Each scene shows the same named points in several views. A view is turned or mirrored, and shifted as a whole, has a little noise and may leave points out.

Scene 1
View 1
k_269: [ -6 -14   1   2  -1   9  10  -2   6   5   7 -12   1   9   1  11  -5  -3
   5  10  -6   4  -9]
k_135: [  0 -13 -12  12  -3   6  11 -21  26 -19  22 -13   9   9  -6  23   0  -2
  12  17  -8   4 -17]
k_84: [-25  -9   0   5   5  -3  -4  28  23  47 -12  -9  -5  14  -9   8 -18  11
  11  -3   9  13 -15]
k_917: [-20 -11 -22  -7  -1  -8   0  -2  17  34   5  -2   1  14 -13  20  -1  13
   6   9   7   6  -5]
k_107: [-15 -10  -7   2   1   3   3   8  17  25   4 -10   0  11  -7  13  -9   6
   8   9   3   8 -11]
k_120: [ -6 -25  -3   0   2 -12  10 -10   6   5  -7  -1   2  13  -1   7  -1  -6
  -2  -3  -3   2  -8]
k_617: [  3 -30   6   3   2  -4  17 -15  -4 -12  -7  -5   2  10   6   2  -1 -16
  -5  -4 -10  -1  -9]
k_450: [ -1 -13 -17  -6  -6   7  15 -27   4 -11  23  -8   7   8  -1  20   9  -2
   2  21  -8  -2  -3]
k_942: [-14 -26  12  -5   5  -8   8  15 -11  31 -26   0  -5  13   6  -6 -10  -8
  -9 -14   2   3  -3]
k_642: [-10 -24 -19  -5   0 -20   6 -18  12  12  -4   5   4  15  -8  15   5   1
  -2  -1   2   2  -6]
k_27: [-15 -21 -13  -9   1 -16   4  -4   5  27 -10   3   0  16  -6  10   0   2
  -3  -3   4   2  -3]
k_963: [-12 -32   4 -14   4 -16  10   2 -17  27 -27   7  -4  14   6  -5  -2  -9
 -14 -15   2  -1   3]
k_57: [-10 -21  -5   5   2 -10   6  -5  15  10  -5  -3   2  13  -6  11  -4  -2
   3  -2  -2   5 -11]
k_237: [-11 -21  27  13   9   4   6  29   4  25 -26 -12  -8  13   7  -8 -22  -9
   1 -14  -1   9 -17]
View 2
k_617: [  4   4  -4   1  -3 -10   5  19  -2  16  -9   1   7  -1   1 -14   8 -12
   3  21   2 -18  -6]
k_135: [ 17  -3   2  -1  -5 -24  -8 -21   9  10   5  -7 -11  -7 -15 -20  17   6
 -11  17   2   7 -11]
k_237: [-38  -3   5   1  10   8  -3  43  20  10 -13  -6 -12  22   3 -19  36  -7
  -1   6   2 -37  -4]
k_963: [-27  14  -6  13  18   7  15  35   7   4 -13  -6  21   3  14 -26   6 -18
  13  -3   7 -25   2]
k_27: [-22  10  -4  13  20  -5   7   8  18  -4  -5 -12  11  -3   4 -34  10  -4
   2  -5   8  -8  -2]
k_917: [-24   7  -1  12  21  -6   2 -11  24 -10   2 -19   4  -4  -5 -37  20   7
  -4 -13  10   3  -4]
k_107: [-23   2   3   6  11  -3  -2  -2  22   0   1 -16  -8   4  -7 -28  31   4
  -8  -6   7  -5  -6]
k_942: [-35   8  -2   9  15   9   9  38  14   6 -12  -8   9  10   9 -24  20 -13
   7  -3   6 -30   0]
k_57: [-13   2  -1   8  14 -12  -1   9  17   1  -5  -7   1   0  -2 -29  14  -1
  -2  10   3 -10  -6]
k_642: [ -9   8  -6  12  20 -16   5   1  15  -4  -5  -8  12  -9   1 -35   1  -2
   2   6   5  -2  -5]
k_269: [ -5   2   2   2  -2  -3   1   1   9  12   0 -12  -4   3  -7 -17  27  -2
  -5   3   5  -7  -5]
k_120: [ -7   3  -4   6  10 -12   3  13  10   5  -6  -5   6  -2   0 -24   9  -6
   2  12   4 -14  -4]
View 3
k_963: [ 15  -6  20 -16  -1 -44  38   9 -37   2   1 -11  10   0 -16  -8   5  24
 -19 -14  15 -21   0]
k_135: [ 23  -3 -13   9   2 -18 -13  -4  14   6 -21  12  -8 -10   6  -4   6  -7
 -16 -10  -6   6  -1]
k_269: [ 21  -3  -8  -9  -5 -27  14   1  -5   0 -23   4  -5 -12  -8 -15   5   4
 -19  -2   5  -1  -2]
k_942: [ 18 -10  10 -22  -2 -40  45  12 -36   2 -12  -8   4  -3 -20 -19   2  16
 -24 -11  27 -21  -1]
k_107: [ 19 -12  -9 -15  -1 -23  27   1   0   2 -27  -1 -16 -12  -4 -20   2   2
 -32 -17  21   0   0]
k_27: [ 13 -11   8 -12   3 -31  33  -1 -11   2  -8 -11  -7  -5  -2  -7   6  15
 -32 -28  18  -3   3]
k_450: [ 15   4  -3   3  -3 -26  -2  -9  10  -4 -12   0  -4 -15   4   1  11  11
 -17  -7 -19  13   0]
k_617: [ 21  -1   7   2  -1 -35   6   7 -23   6  -6   5  12  -2  -9  -4   8   8
  -9  -2   0 -15  -4]
k_642: [ 13 -10  10  -1   7 -29  18  -3  -5   8  -2  -7  -4  -2   2  -1   6  12
 -28 -33  11  -2   4]
k_84: [ 22 -21 -10 -25   1 -23  46   6  -8   6 -34  -3 -22  -9 -10 -31  -2  -3
 -40 -26  46  -9   0]
k_120: [ 18  -8   6  -4   3 -32  15   4 -15   7  -7   0   2  -3  -6  -6   5   9
 -19 -17  10 -10  -1]
k_57: [ 19 -11   1  -4   4 -27  17   2 -10   9 -13   1  -4  -4  -3  -9   3   3
 -25 -21  16  -8   1]
k_917: [ 13 -13  -3 -15   3 -23  31  -7   8   1 -19  -9 -20 -12   3 -12   5   8
 -38 -32  20   9   4]
View 4
k_963: [ 14  -7 -13  10  10  -5  -4   7 -11   9  -8 -12  12  23 -31 -20 -10  15
 -11 -18 -11  -9   5]
k_84: [  6  15  -7  -3  16 -24   2  10 -15   7 -25   1  32 -15 -13   0   6   7
 -40 -11   4  21 -14]
k_642: [ 22   0   2  13 -13  -4 -10  -3  -6  -1  -8  -6   7 -16 -17   2 -16  20
  -5  -6  -1  -6  -4]
k_237: [  2  -3 -22   5  36 -15  15   5 -14  22 -12   4  36   5 -13 -15  -6   4
 -31 -13 -26  10  -6]
k_120: [ 16  -8  -8  12   0  -5   1  -3  -6   7  -5   2  14 -11 -12  -2 -16  17
  -3  -4 -14  -6  -2]
k_269: [  3 -16 -11   4   0 -18  16   3  -6  10  -9  19  19 -12  -4  -2  -5   7
  -1   0  -9   0  -5]
k_617: [ 14 -22 -14  16   3  -1   9  -8  -3  12   1   7  14  -5  -8  -7 -23  15
   7  -1 -27 -14   1]
k_135: [ 13 -15  -3  11 -18 -11  11 -11   0   3  -4  24  13 -47  11  17 -18  15
  10  13 -10  -1 -11]
k_57: [ 16  -3  -5  11   0  -7   0  -3  -7   5  -9   1  17 -18 -11   2 -14  17
 -10  -4  -9   0  -6]
k_917: [ 13   7   4   0 -13 -20  -4   7  -9  -4 -18   2  13 -21 -15   9   2  15
 -15  -4  17   7  -9]
k_107: [  9   0  -4   3   0 -17   5   2  -7   5 -14   9  21 -22  -8   4  -5  11
 -16  -2  -1   8  -9]
k_942: [  8  -4 -17   5  19 -10   3   8 -13  13 -11  -6  23  18 -26 -18  -6  10
 -20 -17 -14  -1   1]
k_450: [ 11 -23  -1   9 -27 -11  10  -4   2   0  -2  22   2 -25   0   8 -13  15
  22   9  -1 -11  -2]
View 5
k_942: [ -5  -8  11  -3  -6  22   1  -6 -15  -5 -37  -2  14   1   1 -24   9 -14
   4  13  -4 -26  32]
k_27: [ -8 -12  20   1 -10  13  22  -4  -8  -6 -18 -12  16   3   5 -19   7 -14
   6  15  10  -7   4]
k_57: [  4  -8  12   8  -9   6  24  -9 -11 -12 -10 -11  13   6   1 -21  -2  -3
   6   6  10 -19   1]
k_107: [  3 -13  15   5 -20  12  16 -17  -6  -7 -17 -21  15  10 -13 -30   3  -7
  -1   5   5 -15 -14]
k_237: [  8  -6   4   6  -9  19  -6 -15 -19 -11 -43  -9  16   5 -19 -31   3  -6
   1   2  -9 -45  27]
k_450: [  2 -10   1  -4 -20  -1  22 -18   3 -11  20   1  -7  10  19 -24  -6   9
  -2   7   9   1 -21]
k_269: [  5  -9   2   0 -19   8   9 -19  -5 -11  -4  -6   2  10  -1 -30  -3   3
  -2   2   0 -17  -8]
k_642: [ -3 -11  19   6  -7   5  34  -3  -8 -11  -4  -9  13   2  12 -15   1  -8
   8  12  17  -6   0]
k_120: [  1  -7   9   5  -6   6  21  -8 -10 -14  -7  -3   7   4   9 -19  -4  -1
   6   8   8 -18   9]
k_84: [  2 -14  24  10 -17  20  12 -15 -14  -3 -41 -32  29   9 -29 -32   9 -18
   0   6   4 -24  -5]
k_917: [ -5 -16  25   3 -18  12  26 -10  -4  -3 -14 -24  19   8  -7 -25   7 -15
   1  13  13   0 -20]
k_617: [  5  -3  -3   2  -6   4  12 -11 -11 -16  -1  10  -2   3  17 -20  -6   8
   5   5   3 -26  18]
k_963: [-12  -9  13  -8  -1  19   8   1 -13  -6 -30   3  10  -3  15 -18  12 -15
   8  19  -1 -16  36]
View 6
k_642: [ -4  -4   4  17 -23  18  37 -23   3   2   7   4   9  -5 -13 -19   6   5
  17 -23   5  15  14]
k_963: [-31  19   1  18 -24  35  27 -36 -13 -20  -7  13  14 -21 -19 -13  -9   8
  22  -9  21  17   6]
k_27: [-13   2   2  11 -21  25  32 -25  -6  -9   0   2   6  -3  -9 -16   6   6
  22 -15  12  21  17]
k_237: [-22  17  17  -6   7  45  22 -48 -22 -15 -23  -1  -7  -5  -9 -10  -7  11
  -6  -2  26  12  -4]
k_135: [ 15  -7  16  19   4 -11  21 -13  12  19   6 -11  -1  11 -11 -17  10   5
  -5 -20  -8   6  -1]
k_942: [-34  22   6   9 -12  43  23 -43 -20 -23 -16   9   7 -15 -15 -11  -9  10
  14  -2  26  17   4]
k_450: [  2   2   7  35  -3 -16  13  -7  12   9   9  -6   9   4 -15 -14   9   5
  13 -15  -9   8   1]
k_269: [ -7   7  11  16   4   6  15 -21  -2   0  -6  -7  -2   5 -10 -11   4   7
   4  -8   5  10   2]
k_84: [-14  -2   9 -18  -3  42  29 -32 -18 -11 -15 -12 -14  14   7 -10  14   9
   8  -7  20  25  26]
k_917: [ -7  -7   2   3 -16  19  30 -14  -2  -4   1  -9  -3  13   1 -13  18   5
  22 -14   6  25  29]
k_617: [ -8  13  13  28  -4   9  21 -31  -1   2  -3   7  12 -16 -24 -18 -10   7
   0 -14   7   4 -14]

In a view up to two points have been moved. Name them for each view, in the order of its rows, or write none.
view 1 -> none
view 2 -> none
view 3 -> k_963
view 4 -> k_269, k_107
view 5 -> none
view 6 -> k_942
